The views of a scene show one set of named points, each view turned or mirrored, and shifted as a whole, with a little noise and some points left out.
In the rows, zero is written as 128.

Scene 1
View 1
K_528: [179  93 115 149 139 149 108 121 150 126  77 109 146 138 115 141 132 106
 114 116 126 138 113  98  92 100 115 131 152 128 104 144 128 141 111 107
 134 143 137 103 120 131 118 124  91 132  92 149 133 139 129 154 116 116
  87 107 161 114  86 104  96 157  84  86 140 117 125 149 127 133  90 112
 155 136]
K_614: [145 124 116 138 148 156 152 105 156 134  71 136 161 117  93 138 118 116
 133 127 132 136 140  76  99 102 123 107 127 116 112 151 131 109 121 139
 125 156 172 119 160 143 125  76 117 128 115 138 150 147 159 130 116 102
  95 110 127 104  71 157  98 189  96 104 112  86  93 131 139 120  99 105
 152 135]
K_542: [120  71 118 184 141 160 120  93 156 129  74 106 171 115  71 156 115 119
 131 129 118 161 155 123 117 113 129 115 129 129 110 142 143 150 105 102
 119 136 176 135 105 109 125 114 120 141  96 150 116 126 145 133 103 128
 111 133 161 131 109 133 121 141 151 127 124 147 111 111 119 150  87 104
 156 143]
K_953: [179 119 113 101 148 146 125 132 142 125  89 134 129 112 105 125 136  99
 136 131 125 115 110  85  99 110 124 124 149 106 116 144 119 119 146 153
 134 150 152 118 165 154 136 101 105 126 117 140 140 129 130 143 132 120
 102  97 151 112  81 111  96 187  58  97 119  93 119 140 139 105 106 104
 151 126]
K_868: [102  76 135 201 130 193 124 113 179 120  67  75 170 125 105 155 113 173
 117 113 140 152 146 109  89 117  97  98 115 131 109 142 124 140 101  75
 121 125 184  97 101 109  90 115 124 157  83 156 115 139 167 102 153 122
  56 134 139  81 105 146 111 140 141  95 163 139 115 130  83 135  96 118
 184 149]
K_388: [156  82 104 183 152 173 103 127 160 128  48 102 162 133 104 184 118  85
 116 102  98 138 144 109  97  98 123 114 134 138 115 149 140 155  94  83
 122 126 156 130  74 117 112 143 106 150  89 150 115 122 133 142 125 101
  93 116 166 132 113 114 103 110  99  93 182 150 124 171 113 139  97  99
 169 115]
K_995: [158  91 113 171 139 148 126  92 152 135  54 111 170 153 115 154 125 122
 103 103 127 159 120  86  87  87 109 119 139 141  96 143 145 143  79  91
 136 151 142  81 113 127 109 114  90 139  88 155 140 151 154 159  98  89
  69 116 143 105  53 138  98 160  92  69 150 104 113 160 116 151  82 118
 157 148]
K_8: [160  61 119 172 131 136  87  99 139 131  81  95 155 135  96 144 145 120
 118 120 118 155 121 134 118 108 122 134 161 131  96 139 134 166 107  96
 127 139 138 109  95 115 126 134  97 133  90 165 111 124 121 155 104 132
  92 130 185 134 100  90 115 149 111 103 127 146 140 123 109 159  73 114
 150 153]
K_189: [146  99 126 128 145 160 125 124 147 122  92 125 140  99  85 125 131 122
 140 138 136 127 133 113 110 119 123 115 139 108 109 141 117 121 148 140
 123 144 173 133 152 139 133  98 116 125 115 140 124 122 141 121 141 138
 109 116 154 113  98 114 111 174 103 116 112 117 120 112 130 112 102 110
 153 137]
K_152: [206 120  84 105 187 151 102 145 148 128  68 152 132 109  81 158 117  21
 143 124  80  96 136  87 116 102 142 130 147 103 129 157 145 127 137 152
 127 149 144 181 130 146 156 130 104 126 120 133 129 106 106 158 113 110
 146  83 179 159 107  89  98 146  51 121 148 122 122 158 164 108 127  74
 149  86]
K_649: [124  82 131 189 128 196 125 133 180 123  54  76 161 137 125 161 116 161
 107  97 141 145 128  92  71 104  86 109 131 141 112 140 120 143  93  65
 126 129 168  79 105 114  86 122 112 159  79 154 125 142 160 124 160 109
  43 122 139  73  95 141  95 149 104  62 186 119 123 165  86 129  96 119
 186 141]
K_530: [146 112 117 137 148 151 139 103 142 128  79 131 152 112  83 130 129 114
 132 134 132 140 137  96 105 106 125 117 132 115 111 146 134 117 125 146
 131 157 164 129 152 135 133  86 115 128 114 141 139 137 150 139 111 123
 107 115 140 116  77 140 100 187 105 121 103 102 102 118 135 120 102 106
 142 138]
K_279: [182 105 127 108 128 104 125  87 118 132  98 137 147 132 100  99 153 123
 119 135 150 150  97  99 106  99 126 136 162 119  82 142 128 131 135 152
 142 170 132  88 169 154 141  90  91 112 110 146 141 153 136 167  97 126
  96 112 149 115  47 109  97 215  81 100  70  85 121 104 142 137  76 124
 130 159]
K_326: [141  68 135 156 118 146 112  98 140 120  91 101 159 127  92 128 142 152
 119 133 142 157 115 124 111 115 118 126 153 124  96 132 122 151 120 113
 130 143 158  94 124 124 116 110 107 130  97 157 120 138 142 141 125 140
  82 131 165 112  91 107 110 170 123 107 105 128 130 105 105 143  74 125
 150 166]
K_131: [130 116 113 152 171 234 130 183 193 113  63 111 135  82  92 164  90 101
 145 113 106  98 157  89  90 134 104  87 110 103 140 146 108 107 140 111
 110 116 205 164 133 128 116 117 141 156 102 142 123 112 148  92 190 123
  94 102 147  88 143 132  98 130  87 100 196 127 115 165 113  76 140  84
 188 100]
View 2
K_953: [119 138 130  65 123 166 138 133 103 145 144 151 146 129 137 126 121  96
 125 131 147 116 124 137 109 139 151 129 131 130 139 127 139 121 127 122
 126 128 117 117 128 143 149 141 143 162 128 103 117 104 119 127 144 144
 106 143  85 101 172 111 109 150 143  83  96  97 128 144 100 147 167 144
 158 124]
K_189: [115 137 126  90 123 167 120 120  92 162 126 117 159 103 151 150 102  99
 119 139 148 140 131 145  95 132 132 120 109 139 129 118 131 134 120 121
 116 149 124 101 117 132 136 142 141 153 139  90 123 130 119 108 144 149
 120 154  85  97 150 139 115 160 154  98 117 104 139 135  91 148 131 114
 161 120]
K_649: [123 121 122  81 114 104  81 142  97 132 124  80 125 129 158 154 144 131
 116  95 144 145 106 113 144  99 161 150  98 162  91  94 128 111  97  96
 102 177 156  91 154 153 143 133 178 113 152  58  21 165 141 171 180 185
 132 176 116  79 151 174 159 127 184  76  95 149 102 180  88 111 126  98
 172 137]
K_131: [124 140 118  60 132 132  83 111 111 157 119  81 165 106 139 203  99 148
 111 146 171 136 147 119  78  72 130 140  86 156 129 130 167  93 128 121
  83 207 132  45 140 178 172 146 157 112 133 115  38 146 101  92 169 115
 128 132 123 108 214 134 136 152 189 104 110 126 130 167  79  99 163 121
 148 142]
K_614: [132 146 126  72 107 133 124 130 116 151 142 116 152 110 154 132 120  99
 101 141 155 122 131 125 117 143 143 157 107 139 123 134 138 138 139 105
 120 144 134 106 143 130 143 161 159 177 150  70 128 103 145 129 172 160
 132 164  95  57 159 110 147 167 144  94 108  95 115 123  82 146 155 123
 158 133]
K_152: [ 43 132 137  36 131 211 147 158  94 135 143 145 142 127 121 156 107 146
 140 142 145 114 145 132  93 138 106 126 141 133 132 131 177 154 125 116
 110 143  81 108 123 137 156 152 132 141 109 112 100  81 100 130 148 112
  74 148  87 117 192 114 132 178 150  76  88 112 167 172  92 125 198 178
 145 101]
K_326: [ 94 130 131 113 111 157 114 142  79 148 126 113 136 116 164 129 120  99
 124 108 130 155 118 152 114 146 132 124 115 149 106  91 115 152  94 102
 122 144 130 122 111 115 111 122 141 136 149  54 108 146 139 161 137 179
 118 175  83  91 108 179 132 151 148  89 106 130 136 144  94 150 106 100
 176 113]
K_995: [ 96 122 132  72 111 133 122 159 106 119 145 111 120 137 151 121 149 126
 117  96 135 124 114 116 154 145 148 159 123 148  96 103 136 150 109  91
 110 140 131 127 152 127 136 147 166 150 140  46  82 119 155 191 181 189
 115 197 101  60 143 150 171 152 154  73  93 134 122 166  83 131 150 125
 161 118]
K_8: [ 31 116 137  89 113 186 122 175  81 121 123 104 122 121 159 147 124 148
 141 106 116 151 121 140 123 145 104 129 124 160  96  88 144 179  85  88
 100 153 108 117 113 109 114 126 133 117 141  55  78 131 137 186 154 173
  99 194  88  99 119 186 167 164 158  81  92 156 162 181  91 128 136 130
 169 101]
K_530: [113 143 137  89 120 151 126 128 102 154 136 124 157 108 151 135 107 100
 108 141 148 128 127 142 105 147 133 140 113 132 121 128 141 144 136 113
 125 144 124 116 124 119 133 151 148 168 142  74 142 108 136 128 157 159
 129 163  93  71 146 125 143 173 138 101 114  98 134 126  87 149 140 122
 155 123]
K_868: [117 129 122 101 114 108  77 132  98 148 115  60 140 108 166 175 120 128
 105 114 142 159 121 125 120 104 138 146  82 167  91  94 133 126 103  91
 100 189 154  77 135 135 130 133 161 119 164  47  57 169 148 153 173 185
 154 181 114  65 133 189 170 139 174  95 117 145 115 159  80 118 102  81
 168 131]
K_388: [ 47 119 130  58 117 160 115 167  94 128 121  89 128 128 149 174 117 168
 125 120 133 140 132 121 115 115 110 144 112 158  93 102 168 157 107  90
  84 173 113  83 138 135 142 140 157 106 142  66  44 129 131 163 177 150
 105 185 108  90 167 165 187 158 176  79  89 155 148 186  81 104 157 130
 157 108]
K_542: [ 65 141 128 102 114 159 111 141  98 154 115  82 147  89 161 173  92 134
 112 135 139 156 134 143 101 141  97 144  99 160 105 105 153 169 111  94
  97 178 123  92 119 108 117 141 141 132 148  53 114 130 144 147 160 170
 134 180  98  75 119 178 187 172 158 103 116 128 149 146  79 128 124  97
 160 111]
View 3
K_279: [154 164 137 133 149 133 151 135 110 115  96 113  97  92  77 134 217  66
 135  61 125 107  94 121 125 170 138 150 137 117 154 179  85 125 102  99
 113 147 155 112 142 166 107 116 128 138  72 110 135 153 143 118  98 153
 111 173 123 139 153 193 141 127 115 155 113 140 126  73 133 101 161 117
 123 150]
K_8: [137  93 111 194 119 141 128 118 123 130 127  90 119  93 119 100 184  62
 118 144 117 109  97 166 125 113 152 156  96  99 158 153 117 120  84 159
 117 162 152 132 146 113 118 151 104 143  98 174 131 155 130  87 137 171
 165 163 147 135 125 144 186 166  94 128 161 193 125  95 143 116 153 166
 157 118]
K_614: [159 153 116 104 140 135 110 117 142 121 114 116 136 115  64 116 164  96
 142  96 127 126 131 119 108 165 133 167 134 121 144 147  93 124 123 116
 133 163 142 153 142 197  98  90 106 113 110 103 129 154 126 120 130 132
 120 111 106 103 160 166 139 112 118 186 138 168 137  98 172 120 136 152
 130 148]
K_542: [139 127  96 156 123 148 123 108 135 164 116 107 142 118  98  98 139  84
 122 147 115 132  99 140 100 139 142 151 119 112 158 140 108 114 107 144
 143 174 143 152 158 137 117 120 117 127 119 153 129 161 136  97 142 141
 156  96 135  99 119 133 182 144 105 153 155 187 122 124 138 125 159 175
 164 103]
K_388: [142  86  96 167 112 135  92 102 140 110 149 103 149 107  98  99 152  84
 116 157 127 114 132 168 117 107 148 180  93  99 148 124 123 120  88 181
 114 166 147 149 137 146 116 130  87 129 125 168 124 145 122  94 162 161
 182 141 123 115 138 120 170 155  91 148 180 204 131 107 187 133 123 199
 149 135]
K_326: [148 129 100 174 121 142 125 144 120 150 104 110 111 108 100  92 164  62
 131 119 121 125  91 137 111 153 156 148 120 115 154 165 111 115 105 125
 154 158 138 101 149 140 112 130 129 133  86 146 149 158 142 102 128 154
 130 163 122 125 143 156 176 144 103 147 140 157 121 125 144 104 175 128
 146 120]
K_530: [153 160 116 117 144 130 126 116 138 129 111 113 128 116  75 124 168  95
 131  96 126 130 111 124 110 156 132 163 136 127 150 149  96 126 116 118
 132 162 150 142 147 181 103  94 119 126 105 109 134 153 139 111 120 132
 130 114 114 110 142 154 140 126 123 174 136 157 125  99 159 115 146 145
 134 137]
K_131: [158 119  80 114 109  80  62 105 151 108 160 108 153 141  75 102  96  99
 117 135 186 138 158 125 111 123 147 192 111 166 174  66 164 135 126 160
 155 134 150 125 137 212 116  71 111 126 134 139 147 146 148 102 158 127
 184 126  79 112 151  75 114 143 123 212 200 173 130 136 252 170  85 164
 101 152]
K_152: [146 129 146 113 143  98 121  67 117  78 160  80 153 106  85 163 195 102
 100  99 169 128 115 140 128  91 129 167 125 148 189 109 127 154  88 159
  56 161 183 166 128 179 112  93  94 162 123 139 109 127 150  99 102 148
 187 119 125 131 116 105 105 156 143 157 172 178 118  45 191 162  80 154
 115 142]
K_528: [148 115 126 152 131 126 116 133 126  93 126 106 117  94  86 116 196  73
 132  95 137 107 124 151 133 138 144 174 118 106 145 157 108 122  89 139
 108 143 150 128 132 158 113 119 105 132  87 135 122 146 126 104 124 168
 146 184 120 142 158 161 145 142 102 154 148 171 134  75 169 118 133 149
 119 157]
K_868: [150 110  65 168 106 146  84 147 153 155 119 124 140 124  89  57 105  75
 141 157 116 125 140 146 100 166 161 171 100  99 130 138 126  98 125 147
 189 152 112 116 151 155 114 116 110 103 118 150 151 164 116 100 180 143
 145 128 105 106 164 139 190 132  81 176 171 188 130 173 181 109 164 184
 154 129]
K_649: [154  89  72 166  99 136  74 152 157 117 129 124 126 114  91  57 124  66
 150 149 131 105 155 152 111 154 151 197  94  92 125 130 129  96 115 153
 171 148 112 104 137 164 108 117  89  99 111 152 153 159 109 105 181 161
 150 175  94 119 181 140 177 132  78 188 169 190 140 158 201 112 140 188
 131 158]
K_189: [152 149 112 133 136 114 123 119 130 139 118 104 128 123  84 124 153  80
 120 101 140 135  97 116 113 154 142 152 138 146 173 134 120 130 117 118
 145 152 157 116 149 169 110  96 134 134  99 128 147 155 152 113 121 140
 143 126 111 117 134 137 139 138 129 176 146 145 123 115 175 125 140 127
 129 127]
K_995: [153 101 118 154 123 151 102 138 138  96 117 115 123  92  79  89 183  73
 144 123 114  99 141 157 121 146 143 180 108  77 124 174  93 109  97 141
 120 164 132 146 128 156 108 127  86 113 107 130 127 149 104 106 151 164
 138 164 124 117 175 181 162 137  80 160 146 189 142  91 168 107 143 182
 140 158]
View 4
K_388: [127 152 149 125 159 129 145  96 155 142  95 112 137 163 156 136  90 119
  53 122 140 106 161  72 163 185 105 152 128 124 136 111 121  87 116 143
  97 146 127 118 125 124 121  83 184 119 120  95 130 114 163 169 146 118
 158 137  68 162 154 156 100 138  99  36 107 105  93 125 125 112 108  73
 158 116]
K_528: [124 153 151 153 141 156 138 101 138 170 105 118 119 130 141 128 114 142
  71 130 161 117 138  78 121 158 131 159 120 123 147 155 130  97 126 138
 111 146 146 155 153 106 121 109 131  98 123 121 129 106 167 174 127  93
 158 123  64 163 161 159 101 124 120  50 107 111 108 115 141 108 105  98
 146 110]
K_995: [112 144 164 155 154 159 160  79 139 161  92 115 104 112 140 140 145 144
  40 137 182 117 153  71 110 171 111 165 116 130 151 150 110  99 134 122
 108 125 151 154 154 116 104  89 144 118 141 110 131  85 172 189 145  97
 171 117  57 165 154 145  98 133 126  49 100 119 116 111 151 119 102  96
 166  92]
K_953: [119 168 164 154 113 196 114 127  95 164 114 113 129 132 120 125 114 144
 108 139 161 120 130  80 112 141 118 166 129 126 152 171 133 102 126 154
 111 145 149 162 169 106 120 142 108  94 100 136 125 106 140 159 102  67
 142 107 101 144 152 155 105 105 129  65 124 115 138 118 138  83 118 126
 131 151]
K_542: [142 140 166 113 152 138 122 130 117 105 106  97 114 136 158 154 115 107
  93  91 149 128 137  77 134 148 109 144 118 126 136  97 112  89 137 142
 119 101 111 131 131 120  79  83 140 111 126 111 148 104 154 179 151 137
 145 127  53 144 139 157 136 172 105  60 124  97 126 108 137 131 120 118
 140 112]
K_649: [148 162 163 161 130 118 190  60 152 168  94 128 109 180 159 146 104 135
  25 141 163 117 145 101 140 153  81 147 119 126 129 108 118 118 164  89
 106 116 151 127 143 111 110  99 173 124 132 101 115  59 156 192 110 100
 168 128  38 165 143 155 119 124 111  44 104  91 140 146 164 120  79  69
 139 105]
K_189: [144 164 168 141 114 168 107 142  92 138 120 108 125 143 127 140 101 126
 126 117 151 129 124  94 122 132 113 152 128 122 143 137 133 104 139 141
 118 122 138 145 154 110 101 130 108  99 100 134 135 104 139 167 113 100
 138 107  77 137 146 159 129 130 112  70 133  94 159 123 145 101 114 136
 117 145]
K_131: [159 193 172 135 124 159 138 107 109 137  93 116 155 236 135 132  47  99
  92 152 117 110 147 110 177 159  39 138 143 129 101  94 120 114 134 141
  97 134 138 103 129 132 131 136 182 107  91 100 110  92 117 160  89  87
 128 129 109 135 127 156 126 106  94  52 131  85 158 169 137  78  95  88
 130 187]
K_152: [110 173 140 117 136 204  82 148 102 138 108 102 172 145 121 109  80 126
 133 142 129 103 158  67 138 190 115 167 140 128 146 165 136  74  74 203
 102 179 118 137 149 126 141 123 135  93  92 120 114 160 145 134 123  80
 128 124 146 144 159 160  84 105 105  52 141 135  85 112  95  72 140 109
 151 171]
K_614: [101 165 195 137 145 226 122 119  78 130  88 108 109 118 124 136 141 114
  99 140 177 117 149  70  99 161  59 173 118 133 144 134 101 103 127 135
 121 107 141 147 166 126 100 132 123 111 132 121 125  85 133 175 120  78
 138  97 116 143 130 124  98 109 120  64 123 127 168 109 153  87 128 141
 161 142]
K_530: [119 155 176 140 136 191 112 130  84 132 103 101 109 116 130 138 128 127
 115 117 166 124 128  78 105 134  98 165 114 132 145 139 117  99 144 133
 125 114 139 155 160 116  98 126 108 105 119 130 135  99 142 169 122  93
 137 107  83 142 140 146 122 129 121  68 121 112 156 106 145 102 126 142
 134 136]
K_279: [109 145 166 161 122 191 111 131  93 168 117 116  96  70 119 134 159 155
 104 116 183 126 121  72  71 126 159 173 111 120 173 187 137 100 137 137
 129 128 153 193 180 100 105 127  62  94 123 151 143 107 162 176 120  82
 153  97  69 157 159 157 115 126 142  74 116 129 138  88 145 104 126 145
 132 112]
K_8: [141 132 135 127 149 109 131 118 158 147 114 108 124 119 154 144 109 141
  72  92 154 118 140  67 134 159 167 144 114 120 154 139 136  76 118 147
 104 142 127 144 131 106 107  66 143 107 116 111 151 128 180 176 161 141
 165 137  40 167 169 173 117 166 116  47 113 103  78 104 118 138 113  91
 142  91]
K_326: [147 153 163 154 120 132 150 104 133 166 118 119 102 127 147 149 118 145
  78 113 173 121 128  86 112 127 139 148 119 117 150 151 141 105 150 117
 119 123 146 158 152  97 100 102 111 111 115 129 140  91 168 184 123 111
 161 117  37 157 149 164 121 137 125  64 109  93 129 117 146 124  95 109
 124 107]
View 5
K_868: [169 155 116 135 119  94 116 160 100 104  95 114 174  66  80 141  77  85
 133 139 154 128  76 105 136 127  83  77  93  76 141  96 152 153 153 169
 165 126 135 111 149 124  75 143 136 168 140 147 168 132 162 118  82 162
 175 114 154 135 148 179 111 105 124  58 146 107 127  96 122 118 162 122
  92 109]
K_528: [ 97 144  89 149 148  95 139 100 127 107 115 148 162 105  99 120 143 109
 119 145 161 121 128 118 147 142 126  94 100  94 157 109 157 124 130 190
 158 113  98 122 142 116  91 101 118 183 159 142 142 118 119 106 113 114
 133  95 144 142 164 199  86  96 132  82 126 100 111  73 144 107 110 106
 120 117]
K_530: [128 161 108 132 138 114 129 135  90  93 124 157 175 112 114 129 144 131
 137 154 140 175 134 112 114 124 135 134 101  96 146 129 134 136 106 167
 148 115  84 121 162 117  96 130 108 161 120 132 159 127  80 129 116 121
 138  93 129 129 144 179  80  98 137 108 126 114 128 109 153  92 111  93
 141 121]
K_649: [143 150 107 159 123  98 117 131 120 121  96 108 171  50  76 132  82 104
 129 133 167 105  69 112 154 139  89  82  84  75 154  89 160 123 149 194
 175 118 146 107 154 131  64 119 135 181 147 148 145 135 166 100  74 148
 169 116 163 154 169 189 108  94 109  45 150 108 115  79 138 114 138 125
 102 106]
K_542: [154 138 104 121 138  94 133 146  97  78 101 146 163 105 107 144 119  82
 131 148 147 141 137 102 116 128 117  89 126 103 124 116 143 159 128 151
 155 141  79 119 147  95  99 141 137 162 137 147 183 123 130 140 112 146
 152  94 129 113 135 187 113  91 168 101 128  98 130  91 116 136 157 118
 109 110]
K_326: [129 158 110 134 167 108 150 148 117 103 127 138 176 108 127 122 123  99
 150 150 128 148 128 121 124 140 115  58 113  73 142 103 161 156 123 169
 149 119  89 119 147 127  88 130 114 164 150 165 159 133 131 118 100 146
 142  89 160 116 151 201  59 132 141  82 121  96 133  77 131 103 139 105
 110 127]
K_953: [ 97 162 108 132 140 126 124  95 118 108 125 159 171 110 116 119 168 138
 123 150 163 167 130 119 137 144 136 132  93  91 158 114 133 121 110 180
 141 110  94 122 161 115 107  93 103 177 131 121 141 140  68 104 129 104
 133  98 134 131 156 185  69 109 128 107 130 125 111 102 165  78  83  63
 152 123]
K_995: [112 140  77 188 139  83 149 118 107  99 119 135 162  93  78 116 131 123
 130 138 147 123 117 110 137 129 134  94  91 104 167 122 165 116 136 198
 185 107  96 112 151 124  68 111 121 183 153 166 142 119 133 111  86 133
 135  90 145 147 162 191 102  74 125  61 132  93 126  67 153 118 116 139
 122 114]
K_189: [128 168 120 111 139 124 118 128 108 102 119 151 172 108 120 129 141 115
 134 159 148 175 122 117 125 135 118 118 107  83 138 107 132 143 113 152
 135 117  95 120 159 113 100 120 115 167 129 129 161 138  86 120 125 116
 148 102 139 126 151 184  66 122 136 115 130 121 117 112 142  89 114  66
 136 121]
K_279: [ 89 167  99 160 173 114 167 123 109  98 151 163 172 137 136 102 173 149
 154 161 119 176 160 122 118 131 153 105  92  86 164 130 153 129  98 181
 150 102  72 126 152 136  90 113  88 162 144 164 144 131  75 116 119 118
 106  73 151 123 157 202  37 125 129  95 104  91 134  87 170  70  85  97
 152 144]
K_131: [151 149 127  87  84 126  65 102 124 110  70 135 166  51  77 152 103  87
  96 132 218 143  60 108 159 152  84 151  99  85 135  84 123 126 139 163
 145 130 143 114 170  95  99 104 156 195 113  74 157 147 105 105 128 116
 192 142 114 140 150 168 137  86 130 112 170 150  84 128 120 105 124  52
 115  91]
K_152: [ 84 127  83 110 126 101 115  46 144  91 103 187 136 118 109 126 185 106
  89 153 195 145 157 112 160 144 142 152 126 124 139 109 126 115 107 175
 146 125  71 130 154  60 136  70 133 214 137  85 152 118  58 118 171  80
 129 100  94 127 152 184 121  73 168 145 134 123  84  90 142 115  79  51
 151  96]
K_8: [115 130  86 144 165  81 161 108 142  91 111 154 144 114 112 125 140  70
 119 145 146 109 152 109 148 149 116  43 123 100 130  95 168 143 133 176
 167 136  74 120 122  94  96 109 131 190 171 158 162 119 150 122 125 137
 126  85 141 113 157 212  95 105 172  92 112  79 116  45 118 138 141 124
 103 117]

In a view up to two points have been moved. Name them for each view, in the order of its rows, or write -.
view 1 => K_8
view 2 => K_152
view 3 => K_131, K_528
view 4 => K_614, K_326
view 5 => -
